Each scene shows the same named points in several views. A view is turned or mirrored, shifted and resized as a whole, has a little noise and may leave points out.
(in the rows, 128 means zero)

Scene 1
View 1
<110>: [118  97 117 115 115 129 148 124 131 122 146 123 116 109 141 136 123 135
 102 111 117 140 114 137 117 127 130  99 126 125 166 123 126 121 151 121
 100 125 141 104 134 111 151 134 146 154 124 124 136 123 138 115 141 131
 109 125]
<170>: [124 127 157 133 112 145 125 123 142 134 106 128 123 113 132 127 142 130
 163 122 151 116 142 130 136 125 128 126 134 126 116 111 102 148 124 143
 124 118 144 125 125 115 139 146 148 119 122 109 126 131 137 112 136 123
 124 122]
<164>: [117 108 125 116 124 124 146 123 126 124 134 128 122 112 138 142 129 133
 109 116 122 124 115 130 121 140 131 112 122 135 156 121 125 128 143 124
 101 129 145 106 129 112 144 145 140 150 120 132 135 116 142 122 132 124
 110 127]
<194>: [120 109 154 131 113 152 139 120 147 129 113 128 125 106 132 127 130 128
 149 116 148 115 132 127 127 119 121 113 135 113 123 116 106 152 128 148
 113 112 147 113 123 109 149 154 153 122 119 121 132 130 140  98 138 128
 122 118]
<93>: [112 115 129 125 119 139 129 124 138 135 117 129 124 111 135 134 142 124
 139 125 136 122 123 135 128 132 129 117 130 125 141 115 122 135 131 132
 112 128 136 121 128 119 143 135 142 131 128 119 131 128 137 120 131 129
 122 132]
<202>: [118 133 122 119 119 118 119 128 118 137 122 126 119 120 139 135 149 132
 139 128 122 135 129 141 135 146 145 128 120 151 148 112 122 118 136 114
 120 139 135 130 135 125 130 119 134 140 129 109 119 123 135 141 131 119
 116 136]
<111>: [129 120 163 132 115 143 126 122 136 129 108 133 128 111 137 131 137 134
 164 114 147 117 139 135 136 134 130 128 136 135 115 108 102 153 127 140
 118 123 156 123 120 111 135 148 149 121 116 106 118 125 141 111 135 118
 121 120]
<112>: [111 154 141 127 135 124 114 123 124 145  91 133 132 125 130 141 160 120
 160 146 146  97 134 123 145 158 134 151 120 149 122 108 118 142 111 133
 125 139 137 134 123 130 122 145 128 120 125 128 126 119 142 144 114 112
 126 140]
<50>: [108 130 138 125 130 137 133 120 137 138 102 129 130 117 130 138 145 119
 143 137 147 100 125 122 132 141 124 130 124 127 131 116 120 145 117 140
 115 126 137 120 123 122 140 154 138 125 123 137 137 123 142 124 121 123
 125 131]
<163>: [114 108 151 130 121 150 134 118 145 132 107 136 131 107 134 136 137 125
 154 121 148 107 126 129 127 131 121 119 134 120 123 114 114 155 124 145
 109 123 149 116 118 112 143 152 147 120 118 124 130 124 143 105 130 127
 124 124]
<18>: [118 109 168 134 125 153 137 115 144 129  99 139 139 107 134 139 133 126
 160 116 154  98 129 124 130 136 117 124 138 124 112 110 107 168 120 151
 107 121 162 113 110 108 142 165 149 116 110 126 128 119 148 100 128 121
 124 119]
<137>: [122 124 121 120 111 122 120 129 123 131 131 124 114 116 141 132 144 136
 135 119 120 144 128 147 133 140 147 122 124 144 152 113 120 117 144 112
 118 135 136 130 136 122 134 114 140 143 132 104 117 127 133 137 139 123
 117 135]
<150>: [106 112 119 122 123 137 114 123 136 143 113 133 124 108 139 134 153 121
 150 126 130 127 119 148 130 141 137 118 130 132 142 111 131 127 131 124
 114 139 131 135 126 127 135 113 138 125 136 108 121 129 132 130 131 131
 127 142]
<204>: [115 154 102 121 103 114 111 139 126 144 129 106 100 127 130 114 156 130
 133 142 126 152 143 140 142 123 154 126 115 134 159 117 117  97 136 112
 137 125 101 140 155 138 138 103 133 143 148 102 128 146 121 150 141 128
 122 144]
<132>: [118 125 126 120 119 121 121 128 120 134 125 128 120 117 141 136 146 133
 138 123 122 135 127 144 135 145 145 125 123 148 149 112 122 121 139 115
 115 139 139 130 132 125 130 119 136 141 130 107 119 123 135 140 134 121
 118 136]
<98>: [115 113 146 128 123 143 135 119 139 131 111 133 130 109 134 136 136 127
 144 118 141 111 125 130 127 137 124 121 131 128 130 114 115 147 128 140
 109 126 149 116 120 113 141 150 144 127 119 125 130 121 142 114 130 123
 121 125]
<223>: [115 137 132 127 115 134 140 129 137 133 118 113 116 121 128 125 138 126
 128 137 145 117 136 115 133 120 128 123 121 117 140 120 108 132 125 140
 123 113 127 114 138 119 149 154 141 135 127 132 145 134 137 119 132 126
 121 127]
View 2
<112>: [143 145 141 141 140 131 117 135 135 121  58 138 125 155  91 114 125 136
 146 122 135 141 114 111 108 133 138 128 116 148 135 157 125 140 104 149
 148 146  98 153 147 131 116 143 145 134 125  84 127 132 113 126 132 146
 123 137]
<150>: [127 117 134 144 168 127 141 125 143 127 118 147 135 147 103 117 133 129
 140 161 116 152 141 113 114 124 132 150 120 106 117 122 132 137 116 137
 149 111 108 146 138 137 127 121 119 125 118 121 119 140 124 138 145 139
 110 128]
<50>: [143 132 147 131 165 122 119 137 142 129  98 131 126 135  96 129 126 127
 134 123 130 149 137  98 111 135 121 134 116 150 146 145 130 129 110 130
 142 140 132 155 136 130 118 127 144 116 142  99 130 129 122 130 130 138
 130 143]
<164>: [126 150 145 141 174 127 146 137 145 148 154 134 141 113  95 127 137 129
 114 128 116 137 151 114 114 132 102 145 109 144 135 120 128 141 122 130
 119 117 138 124 124 123 142 119 144  95 139 115 104 144 138 171 144 142
 133 127]
<93>: [134 126 140 139 171 124 139 129 150 137 133 135 134 132 101 126 124 126
 126 140 121 147 143 106 118 129 113 144 117 128 133 125 129 136 115 130
 134 122 128 139 129 126 130 128 136 111 130 117 118 142 127 141 138 143
 125 133]
<137>: [125 136 126 147 160 131 157 123 152 138 137 145 141 141 106 111 119 133
 123 159 121 140 132 126 120 120 118 145 115 111 112 113 122 146 119 149
 128 105  97 123 134 120 138 141 127 112 112 125 101 158 124 150 148 148
 122 116]
<202>: [125 145 130 148 152 134 149 127 148 133 117 145 136 145  99 110 122 137
 126 150 128 138 129 131 116 126 126 141 114 122 116 123 123 145 115 155
 132 113  95 127 137 122 133 140 131 115 114 115 102 152 119 148 147 146
 123 117]
<110>: [121 138 142 140 187 124 156 134 157 150 180 134 143 105 104 131 134 127
 106 144 115 143 160 114 121 130  95 152 112 131 131 106 130 138 129 128
 114 102 143 120 118 124 143 117 134  86 138 133 100 151 137 169 148 138
 134 125]
<194>: [154 101 145 121 179 102 126 129 155 138 139 123 136 127 109 143 107 112
 127 126 115 152 151  80 116 120 102 137 127 136 145 125 125 125 107  97
 135 143 153 148 126 117 126 138 153 117 136 113 139 135 132 116 126 158
 125 145]
<98>: [144 119 145 133 168 113 128 133 142 137 126 130 135 129  99 135 124 121
 135 122 111 145 145  92 111 127 109 138 121 137 141 131 127 135 112 112
 138 139 139 144 135 122 130 130 149 120 132 103 130 133 133 138 137 153
 122 139]
<204>: [123 134 123 140 165 144 155 119 171 127 120 155 130 149 110  97 101 142
 103 188 162 159 123 138 138 128 132 145 119 110 110 119 125 137 118 187
 125  93  81 126 126 121 115 151 104 101 116 149  98 170  98 115 140 123
 139 117]
<223>: [143 129 143 123 174 121 128 131 159 137 123 132 127 124 100 127 107 126
 110 134 147 157 138 100 125 135 109 134 120 151 147 135 129 126 112 136
 121 130 135 144 122 119 117 138 141 100 147 121 124 145 116 116 127 134
 145 140]
<111>: [155 107 137 128 155 107 130 126 149 135 121 126 140 145 110 135 103 119
 137 120 108 139 135  89 111 114 108 133 125 129 134 128 116 136 103 102
 137 150 126 141 140 111 130 155 160 134 117 100 135 138 130 120 132 174
 115 136]
<170>: [152 108 138 127 163 112 130 126 153 132 120 128 133 142 108 134 104 120
 132 134 123 150 135  92 117 121 112 134 126 131 137 130 121 131 105 114
 137 143 128 147 134 114 122 149 146 127 124 110 133 140 123 112 130 160
 122 139]
<18>: [159 108 149 124 164 102 116 135 139 137 115 119 134 133 101 148 117 111
 147 102 101 142 145  74 104 122 107 131 125 144 153 139 125 130 102  84
 144 160 151 156 137 119 128 137 167 135 133  88 147 122 138 126 129 170
 116 149]
<132>: [125 140 130 148 156 135 152 128 147 135 126 143 139 142 102 112 123 135
 124 151 120 136 129 125 116 124 122 142 114 118 116 119 123 146 117 149
 131 114 101 126 135 122 135 140 130 115 113 117 102 152 123 152 147 150
 120 118]
View 3
<112>: [152 128 104 114  63 103 127 138 137 111 157 138 130  98 152 125 111 103
  89 105 144 128 103 111  87 104 138  77 102 153 185 101 101 123 117 140
 137 102  86 107 114 110 110 165 134 125  97 158 131 160 128 134 139 100
 149 140]
<98>: [153 137 119 113  93 123 110 154 168 104 129 122 121 111 139 114 119 145
 113 111 143 139 134 143 120 100 124  89 118 138 171 124 115 121 122 126
 134 108 135 141 115 116 131 123 132 132 112 109 128 124 130 145 133 121
 144 146]
<163>: [161 153 126 121 113 128 102 151 172  99 115 115 120  99 124 121 117 153
 103 117 143 140 141 148 128 107 123  76 124 145 177 123 122 137 129 113
 143 106 130 148 109 126 126 115 128 134 111 102 120 118 124 141 138 121
 147 151]
<110>: [145 110 127 104  91 148 108 184 174 128 141 127 124 147 157  86 131 176
 160 112 126 133 155 165 130  91 119 125 119 112 137 152 116  91 105 140
 118 119 192 153 139 102 174  83 135 140 140  72 140  80 135 158 109 148
 131 143]
<204>: [117  94 131  82  79 121 127 168 105 195 196 145 155 117 171 105  97 116
 176  99 111  66  96 131  85 137 166 138 123 143 142 162  88  88  90 142
 110 139 145 111 155  64 132 130 141 163 152 113 151  83  96 148 124 122
 145 117]
<194>: [162 157 133 119 121 136  96 156 167 110 114 115 126  93 123 125 113 161
 111 115 134 136 148 156 133 119 129  71 130 149 167 122 128 142 130 108
 151 106 136 153 112 124 139  99 124 144 115  91 113  98 112 143 129 134
 152 155]
<164>: [149 112 117 111  74 136 112 175 172 113 143 129 122 145 159  89 131 165
 139 110 131 142 149 156 122  78 117 110 108 114 146 134 112  98 107 147
 123 111 173 144 131 110 164 104 135 130 124  90 136 104 145 156 111 142
 132 145]
<93>: [144 129 126 107 100 126 110 161 159 123 140 124 126 116 142 109 116 149
 131 113 138 123 129 147 116 107 133 103 125 137 161 141 110 113 115 124
 127 116 146 138 125 106 124 117 136 140 126 101 133 109 126 148 137 119
 141 140]
<18>: [171 166 121 129 113 127 100 145 179  77 100 113 118  90 118 130 119 149
  84 113 145 157 148 146 129 106 116  60 120 152 182 106 130 148 138 112
 154  96 115 151 100 137 130 115 125 128  99 112 111 131 124 140 140 123
 154 159]
<223>: [143 124 130 109  93 126 105 167 131 153 159 138 142 114 151 108 105 154
 123 118 125 128 126 150 117 111 157  67 113 143 149 118 122 135 117 124
 146 109 143 128 128 117 135 112 131 156 110  96 126  89 124 155 112 129
 138 146]
<137>: [138 113 116 100  77 134 123 167 155 133 154 129 133 124 158 106 120 125
 160  92 121 100 127 135 101 118 125 146 119 131 156 151  94  77  98 148
 108 125 148 133 142  77 159 118 137 138 149 114 143 114 110 142 127 132
 149 127]
<111>: [162 159 125 119 104 133 111 149 167  97 110 115 128  84 126 135 116 129
 107  94 127 126 141 137 118 125 116  85 119 153 178 115 114 127 128 121
 146 103 108 145 113 108 148 116 125 134 123 122 115 128  97 132 134 133
 164 148]
<132>: [140 114 116 100  71 126 125 162 155 129 152 131 131 124 158 109 119 124
 149  93 123 106 122 131  99 111 123 135 115 130 163 145  93  83 101 150
 111 121 140 129 139  83 151 128 137 130 141 121 144 122 115 142 127 127
 146 130]
<50>: [149 129 116 114  86 113 111 152 145 118 147 135 124 113 145 112 114 144
 100 124 146 141 120 139 109  96 143  73 114 144 165 118 117 134 121 124
 138 105 126 126 115 124 111 135 137 137 100 114 130 126 143 149 133 107
 135 143]
<202>: [139 110 112  99  65 123 128 164 147 133 160 133 132 125 166 105 120 119
 146  97 124 104 115 127  93 111 128 134 113 133 161 141  92  82 100 150
 110 122 136 122 139  81 146 133 138 133 137 125 143 125 117 141 129 126
 145 129]
<170>: [155 151 129 116 107 128 109 151 154 120 129 120 133  87 130 128 109 135
 116 106 129 121 131 140 115 127 133  81 126 153 171 121 116 134 123 116
 144 110 119 140 119 113 134 116 126 142 119 113 120 113 103 138 134 126
 155 145]
<150>: [137 122 121  99  96 120 119 155 160 122 147 121 119 114 140 110 117 132
 142 109 147 104 116 136 103 109 128 134 135 140 172 164  96  97 108 126
 104 128 142 133 127  88 109 136 140 134 137 108 143 122 122 138 153 105
 142 127]
View 4
<202>: [114 124 126 133 107 141 158 136 111 116 113 150 131 119 137 153 135 140
 139 118 124  98 114 125 128 153 119 133 138 135 138 122 133 131 145 130
 142 143 109 118 135 138 140 119 135 146 130 125 148 141 140 123 124  95
 130 124]
<18>: [118  95 129 134 162  94 106 119 106 105 155 113 156 119 151 107  96 124
 131 123 114 104 120 129 138  99 153 111 147 135 134 106 116 101 126  95
 165 161 144 146 160 151  95 117 123 155 139 138 190 119 123 151 115 123
 122 120]
<204>: [ 94 140  97 144  73 165 193 134 114  99 109 161 122 140 156 155 125 132
 151 119 132  88 125 109 123 177  97 146 136 135 151 129 126 151 161 139
 130 140  94 127 139 146 162 106 145 135 100 126 132 167 144 119 115 116
 115 124]
<170>: [110 106 108 139 135 114 134 122 110 102 144 127 150 128 154 117 103 124
 141 121 119 102 122 119 132 131 136 122 144 138 139 109 116 116 140 107
 155 151 130 147 157 149 114 112 136 153 124 137 171 141 125 141 113 122
 115 121]
<132>: [119 127 122 127 113 139 152 136 111 119 111 145 134 124 137 152 131 137
 138 115 124  96 112 126 125 153 121 132 138 135 138 123 137 127 143 132
 143 144 112 121 134 135 139 122 135 149 132 125 147 140 135 123 125  97
 129 122]
<164>: [119 125 142  98 139 131 139 134 106 110 104 134 128 133 150 157 112 136
 132 111 134  81 130 134 116 127 125 117 150 137 148 138 154 112 131 130
 150 172 135 119 131 136 129 113 117 139 146 128 148 121 121 131 127 123
 143 136]
<111>: [117  97 112 135 147 107 125 120 110 109 146 122 155 124 146 114 107 123
 138 119 111 111 115 120 135 136 142 119 145 141 135 107 113 108 133 102
 158 147 132 148 155 139 105 120 137 162 136 134 175 139 122 137 118 110
 121 118]
<110>: [119 141 132  86 136 135 143 131 109 115  97 129 126 151 161 154 100 132
 133 107 146  74 134 131 107 139 122 123 152 138 155 145 168 112 131 135
 146 178 141 128 132 132 138 113 125 136 140 128 138 131 112 126 126 131
 140 136]
<93>: [113 127 123 127 127 129 140 126 110 111 129 131 137 131 154 135 109 131
 135 119 130  89 120 131 130 121 132 130 141 130 144 120 133 121 139 122
 149 159 128 137 146 150 132 117 129 138 123 134 162 136 129 138 115 123
 123 122]
<50>: [104 107 138 144 132 120 133 128 104  91 142 136 139 116 150 132 110 135
 136 125 118  91 126 133 139  97 134 121 143 127 139 115 116 128 138 114
 155 157 123 127 150 165 124 109 115 136 126 136 179 122 142 147 113 124
 123 127]
<223>: [ 94 109 121 131 126 127 149 128 108  76 131 140 133 140 167 135  97 128
 146 121 123  85 143 118 128 123 120 116 153 137 147 128 122 128 143 115
 151 165 127 134 149 158 129  95 123 139 119 136 161 132 132 142 114 145
 124 133]
<150>: [117 146 121 136 108 138 146 127 114 130 126 135 139 123 141 137 123 135
 132 120 132  88 105 138 131 127 136 147 129 122 140 114 135 128 138 129
 143 147 119 136 147 149 144 131 136 137 116 133 161 142 134 133 115 102
 119 116]
<194>: [112 109 112 123 150 106 123 118 108 102 146 116 150 139 166 112  87 120
 135 116 125  92 128 124 128 117 142 116 151 138 145 116 125 105 132 103
 158 165 143 156 161 149 108 109 131 148 128 138 173 134 114 148 112 139
 118 124]
<112>: [105  95 141 169 115 124 142 135 106  92 147 151 139  92 130 137 136 142
 141 132 101 108 113 128 151 112 129 122 136 126 128 104  98 139 146 114
 155 135 103 113 146 163 125 117 118 146 123 132 182 127 163 142 116  93
 122 122]
<163>: [117 112 125 130 148 107 119 119 108 108 146 117 149 125 154 117  98 126
 132 121 122  96 122 132 133 107 147 119 145 132 140 112 124 110 131 107
 158 161 139 148 158 154 110 118 126 146 131 138 180 128 122 147 113 126
 120 121]
<98>: [116 112 130 126 143 113 123 124 109 108 138 123 145 125 151 127 105 129
 132 119 122  94 123 130 130 112 140 119 145 133 141 116 128 112 131 111
 157 160 134 137 150 148 115 114 124 146 134 135 172 127 125 141 117 120
 127 124]
<137>: [118 134 116 123 109 142 159 135 113 123 107 145 132 132 142 152 127 135
 138 112 129  94 114 123 120 164 119 135 139 138 141 126 141 128 143 132
 140 146 112 126 133 131 142 122 139 149 130 124 140 149 129 120 124  98
 128 124]
View 5
<93>: [127 119 121 127 121 128 145 135 146 130 127 140 126 120 132 130 131 130
 130 125 139 113 119 152 107 142 142 114 125 132 125 137 117 125 115 123
 137 139 116 135 130 128 120 131 122 141 114 119 103 121 136 136 145 132
 121 109]
<163>: [137 110 116 134 120 115 159 132 157 133 126 141 140 119 135 125 147 132
 142 118 147 123 117 157 103 140 147 106 110 142 129 150 120 110 137 118
 159 136 120 136 112 143 111 128 105 149 108 124 103 116 148 130 151 127
 128 115]
<194>: [140 109 123 129 109 116 161 143 162 119 118 139 151 115 137 125 156 138
 141 121 137 130 119 147 106 144 141 102 105 146 139 155 113 108 125 133
 153 141 122 136 110 145 124 128  98 157 111 122 102 108 153 127 145 131
 124 113]
<170>: [139 121 127 130 120 116 153 139 147 120 127 131 137 122 134 136 143 130
 144 122 145 125 126 142 105 137 141 112 106 145 128 146 119 111 125 122
 153 134 129 131 121 137 127 131 115 165 107 119 111 125 139 133 144 130
 126 115]
<137>: [133 134 129 110 123 137 139 141 127 123 114 126 113 125 111 135 114 130
 122 136 139 107 117 145 108 131 138 125 141 129 119 121 119 140  97 122
 128 137 120 144 151 108 126 145 144 152 116 119 104 127 112 135 141 136
 118 104]
<150>: [126 130 124 123 130 142 145 126 132 129 129 138 113 126 127 144 121 117
 140 127 146 111 111 146 111 131 145 116 128 132 114 128 115 134 111 112
 139 153 101 137 141 122 124 133 140 134 111 119 104 129 133 137 152 129
 119 109]
<50>: [120 116 111 147 128 110 143 125 148 140 146 146 124 119 144 128 135 124
 131 123 143 114 135 160 101 145 145 114 111 132 126 144 126 116 130 111
 147 126 125 125 121 140 113 118 117 145 113 116 112 133 142 141 145 129
 128 113]
<110>: [133 109 119 110 105 133 144 149 158 129 100 145 135 112 116 110 126 147
  97 137 122 101 109 166 104 148 138 117 151 120 137 131 112 138  92 143
 118 134 115 151 134 110 106 141 117 128 130 125  91 103 124 129 141 140
 118  96]
<204>: [114 153 141 120 124 148 122 148 119 101 135 126 101 130 133 153 109 123
 121 143 122 106 136 123 116 135 125 129 130 126 123 120 107 144  70 133
 108 147 125 126 158 104 163 137 158 154 122 105 121 143 119 147 124 142
 108 101]
<202>: [128 136 126 122 130 129 135 135 124 128 127 130 107 126 114 138 112 128
 123 135 144 104 125 149 105 131 140 129 137 127 117 119 126 136 105 114
 130 130 127 136 150 111 123 139 145 154 117 117 112 136 111 140 140 133
 120 107]
<111>: [151 120 123 126 122 109 160 139 145 126 119 124 139 124 122 135 145 134
 148 119 156 127 120 146 102 130 145 113 110 149 124 145 128 108 138 114
 161 130 132 138 120 136 117 134 112 175 104 123 108 122 134 128 147 127
 129 119]
<18>: [144 103 112 138 119 100 165 131 160 139 126 139 147 118 133 123 153 134
 147 114 155 129 119 162  98 139 151 105 104 147 128 155 129 100 155 112
 171 126 128 136 105 152 102 126  95 160 102 126 103 115 150 128 152 125
 134 120]
<112>: [120 132 116 153 145 106 137 117 125 144 160 134 103 132 138 144 123 116
 141 124 157 113 146 154  98 135 145 127 110 136 110 134 137 115 137  90
 153 119 137 117 133 137 118 121 134 163 107 113 127 154 127 149 142 124
 130 121]
<223>: [122 118 122 139 116 115 138 143 155 120 135 143 133 118 144 125 138 137
 119 131 125 114 141 148 103 152 135 113 114 130 139 146 114 119 104 134
 128 126 134 122 121 132 130 124 115 153 120 114 114 126 141 141 130 138
 121 106]
<98>: [136 110 116 131 120 113 152 133 151 136 124 140 135 119 130 126 139 132
 132 123 145 119 120 160 101 141 146 112 118 137 127 144 124 116 131 117
 151 129 122 137 122 137 106 129 110 149 111 123 103 119 138 132 149 129
 128 114]
<132>: [133 132 125 116 128 132 139 136 128 130 120 129 110 128 112 137 115 128
 123 135 144 106 122 150 106 130 140 127 140 129 117 122 123 137 106 116
 131 133 123 140 149 110 120 141 143 152 115 118 108 131 113 137 143 134
 120 109]
View 6
<111>: [105 127 160 128 115 133 125 123 128 149 123 132 101 120 151 115 153 128
 122 152 117 150 108 132 122 129 146 108  95 119 137 141 122 117 122 119
 142 133 159 109 135 159 135 122 144  94 130 125 133 131 121 158 142 119
 122 120]
<223>: [119 138 145 149 100 149 119 146 131 122 128 149 117 134 118 120 145 150
 112 121 130 136 117 144 131 152 128 136 123 118 108 143 146 112 140 151
 122 118 115 138 109 127 151 104 117  96 130 117 159 123 125 136 133 128
 104 118]
<18>: [104 131 159 145 132 119 114 125 131 140 107 134  97 123 157 104 146 134
 137 158 104 161 113 135 103 108 135  82  94 109 137 150 131 107 125 108
 153 120 156 128 113 143 140 121 142  66 114 140 143 113 120 168 129 106
 106 118]
<98>: [112 117 153 145 111 135 113 150 127 134 118 143 105 127 147 115 147 145
 120 139 110 148 120 131 118 121 130 106 109 111 131 134 132 110 129 121
 134 116 141 126 119 141 137 125 131  97 122 129 148 124 125 149 126 115
 119 118]
<150>: [128  96 151 135  81 141 118 182 127 127 126 141 111 143 156 131 138 153
 111 122 106 144 120 128 132 152 137 118 127 130 126 111 136 118 103 116
 124 116 134 134 146 156 134 146 137 146 148 123 143 136 113 118 128 131
 146 121]
<137>: [117  96 149 130  73 157 118 172 120 137 147 149 118 128 142 132 160 151
  90 116 123 138 125 119 149 144 134 148 123 122 133 102 125 125 126 143
 110 116 128 106 149 160 127 130 122 159 152 108 142 153 130 119 133 134
 153 115]
<194>: [107 127 162 148 123 140 112 134 128 134 127 139  98 125 144 102 141 143
 121 148 120 153 102 141 119 141 149 103 102 103 129 164 129 110 129 124
 150 122 135 129 108 148 140 111 124  87 109 136 140 116 120 143 136 109
 114 123]
<164>: [112 101 147 161  97 157  95 173 118 122 135 164 108 122 134 111 157 167
  91 116 116 148 138 120 133 112 116 132 118  93 139 113 131 112 151 140
 112 100 122 114 108 134 133 122 105 128 117 122 161 138 140 134 111 115
 132 113]
<170>: [110 132 155 130 111 136 126 133 131 140 124 133 108 129 144 116 147 131
 121 143 122 145 105 139 126 146 146 116 108 123 121 146 133 116 119 129
 139 128 142 127 130 151 140 118 138  96 133 123 138 124 115 143 143 122
 118 122]
<204>: [136 116 139 123  53 166 136 175 129 125 151 145 134 145 122 148 150 150
  87  96 141 119 116 137 168 197 141 177 145 145  99 109 142 129 114 168
 102 128 103 128 154 153 140 118 120 168 172  91 146 154 121  96 146 155
 143 116]
<132>: [118 101 147 129  77 148 122 171 121 134 135 149 118 130 146 132 159 147
  95 118 117 138 131 117 144 134 126 141 122 127 134  96 127 124 124 138
 108 117 135 108 148 154 132 132 131 149 154 108 145 151 129 129 132 136
 147 115]
<110>: [112  92 152 166  96 172  89 182 114 117 153 167 106 123 135 107 155 180
  79 115 125 151 126 121 145 130 131 138 117  81 141 124 127 115 152 144
 116  99 106 116 106 141 130 117  87 146 108 126 156 137 137 113 117 107
 140 114]
<163>: [113 126 155 148 121 127 112 143 131 131 110 140 100 130 149 109 139 145
 131 145 106 155 113 138 110 125 135  92 108 111 127 146 137 107 121 112
 144 117 141 139 112 141 144 126 136  83 118 137 148 114 118 151 125 112
 112 121]
<50>: [122 130 144 146 102 127 120 152 136 125 102 144 114 138 139 126 140 140
 131 130 109 145 128 138 116 126 117 109 124 127 113 125 146 109 125 125
 124 115 137 143 117 126 149 127 141  87 137 125 158 122 122 152 122 130
 106 117]
<202>: [120 103 142 130  72 149 123 168 121 134 133 153 122 129 138 136 164 146
  96 111 119 136 138 120 144 131 121 148 127 129 128  89 131 123 129 143
  99 115 135 109 150 147 132 131 131 148 156 100 150 154 134 132 128 141
 143 111]

In a view up to two points have been moved. Name them for each view, in the order of its rows, or write none.
view 1 | <170>
view 2 | <93>
view 3 | <112>, <98>
view 4 | none
view 5 | <194>
view 6 | <163>, <202>
